Points on a hilly landscape, in no order, each with its height.
A climber steps from a point to whichever of its 4 nearest points has the largest rise for the distance, and stops where none of them is higher. Distance is the straight distance between rows; heights are no part of it.
z438: [ 1 -4  7 15 -1 13  4 -4  9  2]  h=496
z229: [  3  -3  15  -5  -1 -24   7   6 -13  -6]  h=438
z5: [ -6   1   3 -19   9   3  -1   0 -20  -5]  h=552
z343: [-10  -2   9   3  12  14   3 -10   4   3]  h=159
z983: [ 3  9  6 -8 -6 -3 15  3  4 -3]  h=479
z722: [ -2   5  13  -8   1 -18  11   1 -10  -5]  h=537
z549: [  3 -14   7  22  -7  13 -10  -5   3   5]  h=339
z691: [ -7  -8   6  17   9  10  -4 -16  12   5]  h=160
z276: [ -3   5   9 -11   0  -7   9   2  -6  -6]  h=570
z665: [  8 -10 -14   1  -3  27 -19   9  -3   6]  h=783
z702: [  0 -10   0   4   1  26 -11   3   0   3]  h=163
z382: [ -5  -5  15  -6   9 -21   3  -2 -18  -6]  h=529
z481: [ -3   5   2 -10   5   8   9   0  -2  -4]  h=403
z565: [-10   1  12  -6   8   0   7 -11  -6  -3]  h=507
z806: [  7 -12  15  -1   0 -31   2  16  -9  -6]  h=378
z49: [ 4 11 -5 -9 -8  4 11 11  6 -3]  h=435
z465: [ 10  11 -35  -5   0  12  -2   7   6   6]  h=433
z488: [ -6   4   0 -12   9  15   2   0  -4  -3]  h=345
z194: [ 10 -12  -7   6 -11  23 -19   7  -2   3]  h=474
z767: [ -4   0  14  -2   5 -23   3  -7 -10  -3]  h=445
z77: [ -1 -10  -2  -1   5  29  -8   0   0   4]  h=151
z76: [ 7  2 -1  5 -8 14  8 10 12 -2]  h=588
z645: [  6  12 -17 -11  -7   8   7  10   4  -3]  h=437
z75: [  0  11 -16 -17   4   8   0   4  -3  -2]  h=447
z685: [ 0  1  5  8 -4 10 12  2 11 -1]  h=587
z662: [ -4   3  12 -11   7  -8   5  -4 -12  -6]  h=697
z308: [ -2 -12   3  27  -5   2 -15 -16  11  10]  h=192
z299: [-1 -3 -1  4  1 22 -3  3  6  1]  h=390
z392: [  8  14 -27 -20   6 -14  -4   5 -17  -1]  h=395
z797: [ -7 -10  16   1   7 -33  -3  -3 -12  -1]  h=534
z968: [  4   0   4  25 -10  -2  10  -2  20   2]  h=548
z332: [-10 -11  10   3  14 -37  -9 -11 -10   1]  h=624
z16: [ 3  0 -6 -1  0 20  1  7  7  1]  h=518
z39: [-11   6  13   2  10 -17   5 -17  -3  -2]  h=517
z89: [  7  17 -26 -18   1  -8   2   8  -7  -2]  h=406
z577: [  4  12  -7 -18  -4  -6   5  10  -9  -8]  h=427
z882: [ 12  -4   4  20 -17  10   2   8  12   2]  h=536
z706: [ 5 -6  7 24 -6  4  2 -4 13  4]  h=495
z149: [  2  10  12   2  -2 -15  15  -5   6  -4]  h=767
z138: [-17  -5 -10  17 -11 -12 -13 -15  28   9]  h=510
z489: [-16   3   5  -2   8 -29  -3 -25   3   2]  h=513
z916: [  7 -17   3  10  -6  25 -21  -2  -8   6]  h=58
z119: [ 0  6 -2 -8 -3 11  9  6  3 -2]  h=454
z401: [ -6   0   0  21  -6 -10   1 -13  27   6]  h=523
z658: [ -6  -3  15 -13  11  -8   1   0 -20  -6]  h=681
z379: [-11   0   2  16   5  -8  -1 -18  18   7]  h=498
z373: [-11  -5  -8  21  -9 -12 -12 -16  28  10]  h=516
z533: [-8 -1  6  2 10 14  6 -4  3  2]  h=245
z912: [ -8   4  -7 -26  13   7  -4  -1 -17  -4]  h=508
z176: [  4 -12   3  14  -4  21  -9   1   3   5]  h=294
z584: [  2   8 -19  -9  -1  15   0   7   4   0]  h=451
z617: [  7   5 -13 -20  -3 -17  -2  15 -18  -6]  h=407
z426: [ 15  -8 -21   4 -10  23 -19   7   0   7]  h=542
z652: [-10   7   0  13  -2 -17   6 -19  24   5]  h=546
z958: [  4 -17   9  23  -7  15 -18  -9  -4   4]  h=122
z416: [  5   2 -19  -2  -1  21  -9   9   5   5]  h=481
z263: [ -2   9 -14 -24   8  -1  -4   4 -16  -2]  h=478
z552: [  6  16 -32 -18  14 -10  -2  -1 -17   5]  h=387
z871: [  5   1   6 -12  -5 -19   5  15 -13  -8]  h=446
z570: [ 18  -4 -20   5 -17  16 -17  13  -1   5]  h=514
z979: [  5   6   6   8 -10   4  14   4  15  -1]  h=648
z274: [  0 -10  16   3   6 -33  -1   2 -10  -4]  h=477
z919: [ -8   8   9   6   3 -17  10 -17  10   0]  h=596
z157: [ -2   4  -1 -19   1  -8   3  10 -15  -7]  h=460
z273: [  2 -12  15  -2   5 -30   1  12 -14  -6]  h=400
z345: [ -7   0  -8 -13  15  26  -6  -1  -2   3]  h=358
z774: [ -9   4  11  -1   7  -6   7 -12  -2  -2]  h=469
z73: [  4  11   9  17 -10 -12  15  -3  22   2]  h=430
z934: [ -2   6  13  -4  -1 -15  15  -5   1  -4]  h=639
z294: [ -3   4 -20 -14  11  23  -4   3  -2   4]  h=408
z206: [ -2  -2   8 -14   4 -15   3   7 -19  -7]  h=540
z548: [  7   3  16  -1  -5 -30  11   0  -6  -5]  h=344
z407: [ 11  -4  -6  10 -14  18   0  13   8   0]  h=562
z905: [  8  -6  -2  11 -11  19  -7  11   6   1]  h=543
z492: [ 6 -7 -1 10 -7 22 -3  7  5  3]  h=497

Where does a climber stop that starts at each point below?
z401: z149
z379: z149
z645: z979
z392: z662
z806: z332
z548: z149
z39: z149
z75: z662

Two climbers start at each pair of points below. Name the first point that both come to, or write -.
z299 and z706: z979
z702 and z916: -
z488 and z49: z76
z407 and z438: z979
z273 and z229: -
z533 and z343: z662
